Points on a hilly landscape, in no order, each with its height.
A ball rolls from a point to the lowest of its 2 nearest points, and stops where none of them is lower. Distance is the straight distance between rows; heights are no part of it.
<443>: -0.538,1.204,-2.557,0.528,-0.525,-5.565,-0.192,2.298,1.893,4.192,-1.184,-0.542,-0.006,2.621,4.698,-1.128,-1.688,0.887,-2.767,-3.457  (h 30.5)
<411>: -1.404,4.980,8.259,1.584,1.670,0.169,1.122,-3.665,-1.814,-3.055,2.752,0.282,-1.109,0.974,-6.550,1.249,1.601,-1.431,-4.199,0.856  (h 6.2)
<147>: -1.865,-0.316,-3.920,-3.085,1.413,0.922,7.491,-0.968,-0.880,2.116,3.874,0.968,-3.361,-2.485,3.572,1.317,1.664,-4.791,1.925,0.669  (h 45.5)
<252>: -3.874,-1.656,3.205,-0.076,0.996,4.852,-1.937,-0.466,-3.307,-0.190,4.273,0.161,-0.608,-0.996,-4.528,2.847,0.523,-2.266,0.992,3.521  (h 12.3)
<346>: 0.021,-2.409,-3.049,2.781,-1.744,0.185,-3.021,6.694,0.860,3.075,-4.728,0.413,0.653,1.931,3.464,-3.303,-0.471,3.661,4.143,0.552  (h 66.2)
<2>: 3.500,3.923,-2.168,-0.853,-0.344,-0.043,-0.063,-1.371,-4.090,0.259,-2.876,2.891,-1.505,-0.343,-5.559,-0.995,2.140,-2.073,5.002,1.823  (h 25.7)
<183>: -1.624,-4.066,-3.089,1.520,-2.930,6.264,-0.161,2.188,-1.634,-2.640,-6.434,0.956,2.226,-3.225,-1.343,-0.669,0.557,-3.208,4.785,1.073  (h 13.2)
<221>: -3.193,-1.072,-4.916,0.846,0.880,-3.289,2.107,1.219,1.852,3.499,-0.942,0.498,-1.671,0.432,6.469,-0.022,-2.671,-0.351,-0.862,0.939  (h 26.5)
<243>: 4.200,1.432,6.746,2.348,-0.393,3.261,-6.841,-1.900,-3.289,-5.706,2.872,-1.998,2.559,-1.646,-4.450,-1.882,-0.812,3.021,1.454,5.494  (h 6.8)
<576>: -2.102,7.095,7.252,1.419,1.679,0.753,6.324,-5.378,-1.789,-1.390,4.418,-1.059,-3.183,-0.711,-4.096,1.150,-2.144,-0.486,-5.065,0.445  (h 8.0)
<555>: 0.783,-3.850,-6.566,1.010,-2.503,3.054,-5.528,-1.057,3.648,0.364,-6.401,-1.409,3.465,0.514,0.868,1.803,-1.497,5.033,4.544,1.941  (h 11.9)
<464>: -4.005,-1.934,-7.066,1.964,-2.245,0.057,2.591,-0.023,0.888,3.148,-3.372,-0.650,-0.679,-2.971,6.372,0.394,-5.855,0.172,-0.059,1.113  (h 22.8)
<232>: -1.943,-4.477,-2.117,-3.221,-0.322,2.202,-3.341,-0.718,-0.581,-1.176,-3.289,-1.916,0.233,-0.774,0.646,-0.061,-1.948,-4.358,0.518,5.201  (h 14.2)
<225>: 1.216,2.556,-0.067,-1.196,0.182,-3.911,5.790,1.809,1.206,3.787,6.375,1.723,-2.413,1.533,5.097,-1.673,4.276,-1.084,0.169,-5.615  (h 43.0)
<682>: 0.975,2.046,1.894,-2.860,3.336,1.717,8.264,-4.840,-0.570,-1.193,7.452,2.457,-5.203,-2.484,-0.792,2.361,-0.160,-2.017,-0.916,-0.274  (h 7.9)
<154>: -0.809,2.922,2.474,0.096,-1.396,0.292,3.283,-3.941,-1.486,-0.823,5.091,0.667,-0.330,-1.819,-4.174,1.360,0.037,-1.664,-4.877,-6.244  (h 33.4)
<170>: 0.047,1.190,3.923,-1.120,-0.026,0.806,0.545,-1.727,-5.870,-1.672,0.335,0.559,-2.318,-3.533,-3.057,1.191,-3.875,-2.038,-2.433,-2.928  (h 10.5)
<564>: -0.229,2.076,8.433,2.411,0.478,1.678,-4.399,-1.769,-2.561,-4.294,3.962,-0.976,0.170,-0.792,-6.321,-0.438,-0.416,-0.060,-3.425,1.229  (h 5.0)
<227>: 0.841,1.940,-2.434,0.827,-0.290,-5.070,4.493,2.254,3.148,4.040,3.077,-1.587,-2.275,1.948,8.413,-3.294,-2.309,2.194,-1.973,-2.839  (h 34.0)
<504>: 0.279,0.353,-3.946,-1.527,0.511,-2.219,6.304,0.028,3.512,3.894,5.635,1.348,-2.152,0.695,7.070,-0.844,0.138,0.603,-0.631,-3.402  (h 38.1)
<305>: 2.707,1.637,1.841,-0.606,1.845,1.185,-1.888,-0.432,-1.840,-1.419,-1.322,2.500,1.332,0.689,-7.316,2.700,2.428,1.281,0.779,-2.346  (h 17.5)
<150>: -2.313,-4.087,-2.116,-0.073,-0.508,3.168,-4.475,1.799,-0.221,-0.224,-1.785,2.520,-0.063,-1.294,-1.608,1.319,-1.114,0.050,1.882,-1.282  (h 9.9)
<168>: -4.590,-1.978,-5.870,1.560,0.886,-1.932,7.217,0.596,3.438,2.791,-1.346,-0.724,-1.060,-1.028,8.450,0.665,-0.461,-2.598,-0.106,3.977  (h 32.5)
<148>: -1.026,-2.538,1.838,0.226,-0.837,5.557,-4.510,0.006,-3.820,-0.697,-0.582,0.842,0.195,-1.607,-5.875,3.304,-0.660,0.812,3.033,0.873  (h 11.4)
<603>: -3.098,-2.411,-6.068,-1.082,1.386,2.334,8.223,1.835,1.007,1.358,-0.076,-0.834,-1.278,-4.222,5.874,-0.058,-1.057,-4.418,1.015,1.533  (h 39.8)
<678>: -5.824,-1.821,-4.154,5.566,0.090,-0.999,4.553,6.334,3.331,2.079,-2.013,-0.512,-0.960,-0.950,7.203,-2.296,-2.295,1.072,1.140,3.399  (h 68.7)
<265>: 3.871,-0.804,0.863,-1.908,-0.390,4.735,-4.400,-4.782,0.308,-5.838,4.180,-2.089,3.468,-0.400,-6.113,0.240,-0.291,4.106,4.156,2.778  (h 10.0)
<269>: -2.707,-2.026,-3.031,2.531,-0.187,-1.081,1.861,8.215,1.144,2.758,-2.332,-1.146,-1.435,0.301,4.908,-4.367,0.515,-0.183,3.507,2.200  (h 67.6)
<429>: 2.428,-2.578,-3.095,-2.089,-0.205,-0.437,-6.001,-0.707,2.891,-0.387,-3.470,-0.075,3.435,1.764,-0.370,0.999,-0.301,2.182,0.687,-1.042  (h 7.6)
<730>: 3.237,-2.942,-4.451,-0.266,-0.694,0.176,-5.903,-3.010,5.224,-2.325,-5.911,-1.662,4.014,0.705,1.446,2.342,-2.523,7.680,2.271,-0.716  (h 10.1)
<562>: -2.167,3.801,3.300,0.002,3.096,1.430,5.318,-3.391,-3.021,-0.562,4.317,2.267,-4.710,-1.941,-4.086,2.274,-2.888,-1.168,-0.666,0.307  (h 9.6)
<592>: -4.391,-3.328,-0.988,-3.072,0.025,1.852,-0.293,-1.529,-1.121,-0.962,0.884,-0.426,-2.163,-1.895,2.306,-0.070,-2.838,-4.872,-1.157,2.461  (h 12.5)
<798>: 0.887,5.189,1.321,-1.795,1.069,-0.831,1.523,-4.132,-4.397,-0.146,-0.170,1.095,-3.695,-0.169,-5.151,-0.240,0.943,-4.870,1.642,3.113  (h 20.1)
<642>: 0.284,1.104,0.997,1.762,-1.765,-4.174,2.791,5.151,1.869,2.239,0.284,-1.689,2.884,2.009,1.709,-3.295,4.264,0.391,-4.893,-7.389  (h 35.8)
<43>: 5.078,3.462,3.885,-1.231,-0.808,1.994,-2.771,-5.940,-0.566,-5.285,3.350,-2.896,4.799,1.098,-7.626,-0.071,0.902,3.078,0.450,2.335  (h 12.0)
<588>: 1.335,0.424,1.870,-1.080,2.087,-5.197,1.406,6.128,1.971,3.031,1.277,-0.718,-2.513,3.633,5.081,-2.285,5.914,-0.872,0.960,-1.702  (h 53.4)
<660>: -3.412,0.288,-2.636,6.291,0.377,-4.714,5.289,3.428,2.781,2.856,0.946,-1.044,-3.124,1.076,7.780,-2.181,-3.887,3.643,-0.170,5.753  (h 69.3)
<719>: 1.467,-4.429,-1.310,-1.252,-1.901,6.269,-6.036,-2.775,1.257,-5.825,1.400,-2.958,3.209,-2.027,-3.091,-1.176,-0.473,1.507,4.459,4.933  (h 8.8)
<656>: 0.152,2.968,0.683,0.935,-2.408,-0.815,1.357,-0.074,-2.613,-0.154,-0.027,1.906,1.507,-1.936,-3.910,-0.064,0.544,-0.890,-4.013,-7.912  (h 31.4)
<758>: 0.563,-1.993,1.648,-3.205,0.114,-1.410,-4.021,-1.568,1.253,-1.380,-2.925,-2.811,2.780,1.333,-0.372,1.827,0.002,-1.519,-5.600,-2.081  (h 6.6)
<371>: -3.027,-2.531,-6.352,6.299,-4.030,2.146,-4.498,0.249,3.677,2.525,-7.865,-0.358,2.001,-0.218,2.256,1.344,-1.653,3.817,3.123,2.721  (h 15.3)
<24>: -4.166,-3.898,-4.431,1.832,-1.207,2.734,-0.349,4.069,0.032,0.316,-4.740,1.933,0.296,-2.234,1.737,-0.840,-0.823,-1.669,2.842,0.341  (h 3.3)
<19>: -2.148,-1.756,0.771,-4.642,0.199,-0.214,4.180,-3.681,-0.454,1.252,4.345,1.769,-3.509,0.140,3.496,2.128,2.664,-5.481,0.440,0.375  (h 47.9)
<547>: 7.460,1.650,0.017,-1.780,1.394,-2.884,-0.366,2.620,-0.797,-1.015,-3.421,0.413,3.089,1.157,-2.984,-1.175,3.972,1.016,1.618,-3.300  (h 60.2)
<741>: 3.141,1.737,1.973,-3.725,0.595,0.833,-1.885,-3.445,-3.929,-1.764,1.327,-1.820,-0.150,0.668,-4.954,-0.086,1.852,-4.406,1.720,5.242  (h 17.9)
<627>: -1.474,7.634,8.972,4.210,0.400,1.720,-1.644,-2.922,-0.697,-2.029,0.270,-1.308,-0.983,1.951,-6.022,-2.308,-2.128,2.720,-2.914,4.768  (h 5.2)
<126>: -4.502,-3.422,-1.319,-3.753,0.821,-0.180,4.456,-3.176,2.625,3.319,2.315,0.773,-2.156,0.985,6.989,3.777,0.933,-3.293,-0.685,1.443  (h 49.0)
<336>: 2.696,-2.538,-0.536,-4.836,-0.533,1.656,-4.926,-2.107,-2.412,-2.315,-1.453,-2.618,1.396,-0.179,-2.174,-0.792,-0.825,-3.091,1.597,3.925  (h 16.0)
<333>: -1.490,-0.381,2.560,0.013,1.912,-5.833,3.423,3.523,3.898,4.033,1.387,0.330,-2.275,3.751,8.323,-0.534,2.993,0.899,-2.211,-2.425  (h 51.7)
<478>: -2.977,0.649,3.249,-1.970,1.805,1.727,1.311,-2.494,-2.571,0.669,5.903,1.848,-2.344,0.060,-3.528,3.069,1.008,-2.733,-0.991,-0.212  (h 11.2)
<330>: 3.357,-0.055,0.792,0.226,-1.061,0.128,-3.163,1.220,-0.217,-1.503,-2.836,0.644,4.548,0.422,-5.024,1.361,2.465,1.995,-1.987,-6.945  (h 22.0)
<144>: -2.575,0.523,-0.134,6.355,0.680,-6.183,-0.185,3.942,3.321,2.163,-0.943,-0.277,-1.935,3.399,5.139,-1.707,-3.259,4.625,-2.283,2.491  (h 69.6)
<290>: 0.029,0.764,-0.402,0.970,-2.095,-2.319,-1.231,1.828,1.535,1.387,-0.897,0.919,3.346,1.014,-1.218,-0.699,2.242,-0.145,-4.354,-7.991  (h 27.2)
<308>: 5.011,0.190,0.521,-4.681,3.222,0.645,8.444,-3.159,1.991,-0.470,5.979,1.993,-3.433,-2.585,2.616,2.072,-0.522,-1.082,-2.545,-3.960  (h 13.0)
<629>: 3.878,2.315,1.380,-0.737,1.915,-4.227,0.618,5.241,-0.448,2.143,-0.376,0.669,0.238,1.541,-0.115,-2.018,5.751,-0.364,0.868,-3.693  (h 56.4)
<624>: -0.130,-1.180,0.267,-0.995,2.742,0.252,-1.734,2.526,-1.678,0.873,-0.640,3.969,-0.255,-0.296,-3.267,2.080,2.074,-0.569,1.415,-2.181  (h 13.3)
<458>: 1.483,0.064,-0.853,3.976,0.203,-5.923,-3.674,3.320,3.886,1.574,-5.012,-0.734,1.096,3.642,3.794,-1.357,-1.688,4.487,-1.478,1.205  (h 69.9)
<208>: -0.391,-0.479,-0.070,-0.763,0.106,-4.945,-2.214,-0.489,3.885,1.071,-3.967,-1.158,2.703,3.456,2.341,1.502,1.575,-0.141,-6.679,-3.153  (h 12.1)
<248>: 7.815,0.006,-2.059,-1.748,-0.037,-1.135,-1.955,4.540,-0.799,0.667,-3.381,-0.480,3.074,1.377,-0.137,-2.190,2.082,4.526,5.178,-1.816  (h 63.1)
<501>: 3.047,4.887,8.356,3.926,0.368,3.104,-3.630,-3.235,-1.084,-5.509,-0.016,-1.438,1.424,0.902,-7.258,-1.238,-1.439,5.365,-0.372,5.407  (h 6.1)
<210>: -1.145,-1.168,1.122,-3.867,1.452,-0.488,0.772,-1.672,-2.544,-1.020,2.188,0.840,-2.717,-1.984,1.180,0.971,-3.460,-3.934,-3.133,-1.882  (h 11.3)
<85>: 1.679,-1.573,2.676,0.318,-1.406,4.081,-7.618,-1.707,-1.081,-4.911,5.010,-2.847,3.398,-1.095,-2.985,-2.696,0.765,0.272,1.778,6.540  (h 7.7)
<297>: 3.155,-2.586,-4.155,-0.062,-2.335,1.969,-3.537,3.682,-1.897,1.955,-4.667,0.933,2.153,0.713,0.746,-1.004,0.858,2.849,6.131,-0.315  (h 65.0)
<339>: 2.155,-1.647,-3.015,-0.615,-2.163,3.742,-1.794,0.013,-3.849,-1.920,-4.109,2.549,0.148,-1.097,-4.217,-0.987,1.119,-1.739,5.994,2.009  (h 20.0)
<314>: -2.505,4.096,6.995,3.591,0.228,3.251,-2.383,-2.252,-3.317,-2.462,2.749,0.805,-2.384,-0.580,-6.541,-0.011,-2.320,1.931,-0.405,4.282  (h 4.5)
<47>: 4.223,-1.330,-1.867,-4.225,-0.637,1.791,-5.106,-3.920,2.691,-3.773,0.448,-1.452,4.695,1.145,-3.801,0.906,0.682,2.383,0.263,-1.836  (h 3.2)
<680>: -2.903,-1.411,1.499,-2.642,1.140,-3.606,2.787,-1.186,3.585,3.746,1.041,2.162,-1.285,2.833,6.637,3.338,2.791,-1.541,-2.485,-2.583  (h 50.3)
<17>: 1.583,-0.188,4.520,-3.231,0.940,-1.237,-1.716,-0.581,-3.311,-2.230,-1.835,-1.150,0.837,-1.185,-3.312,1.620,0.239,-3.059,-4.894,-2.949  (h 9.2)
<44>: -5.342,-1.410,-6.939,6.959,-4.328,0.441,-0.064,-0.141,1.521,2.419,-6.800,-0.324,0.628,-1.812,4.231,0.316,-4.447,0.973,0.816,2.765  (h 19.2)
<122>: 1.305,3.161,1.642,0.988,0.012,-4.272,5.608,5.578,0.426,2.671,4.428,-0.919,-0.759,0.101,3.009,-3.774,2.686,1.233,-2.069,-7.562  (h 42.9)

For each start below, name the point where the ball stops.
<265> | <314>
<346> | <47>
<225> | <47>
<798> | <758>
<333> | <47>

Call two points neighbours if one is among the 2 nearest of the other. Go from one point of each pair to the other, from neighbour to neighbour, staying as low as possible. Name the highest point that can't be avoided.
<47> / <758> | <2>
<682> / <24> | <252>
<682> / <47> | <265>
<682> / <314> | <562>
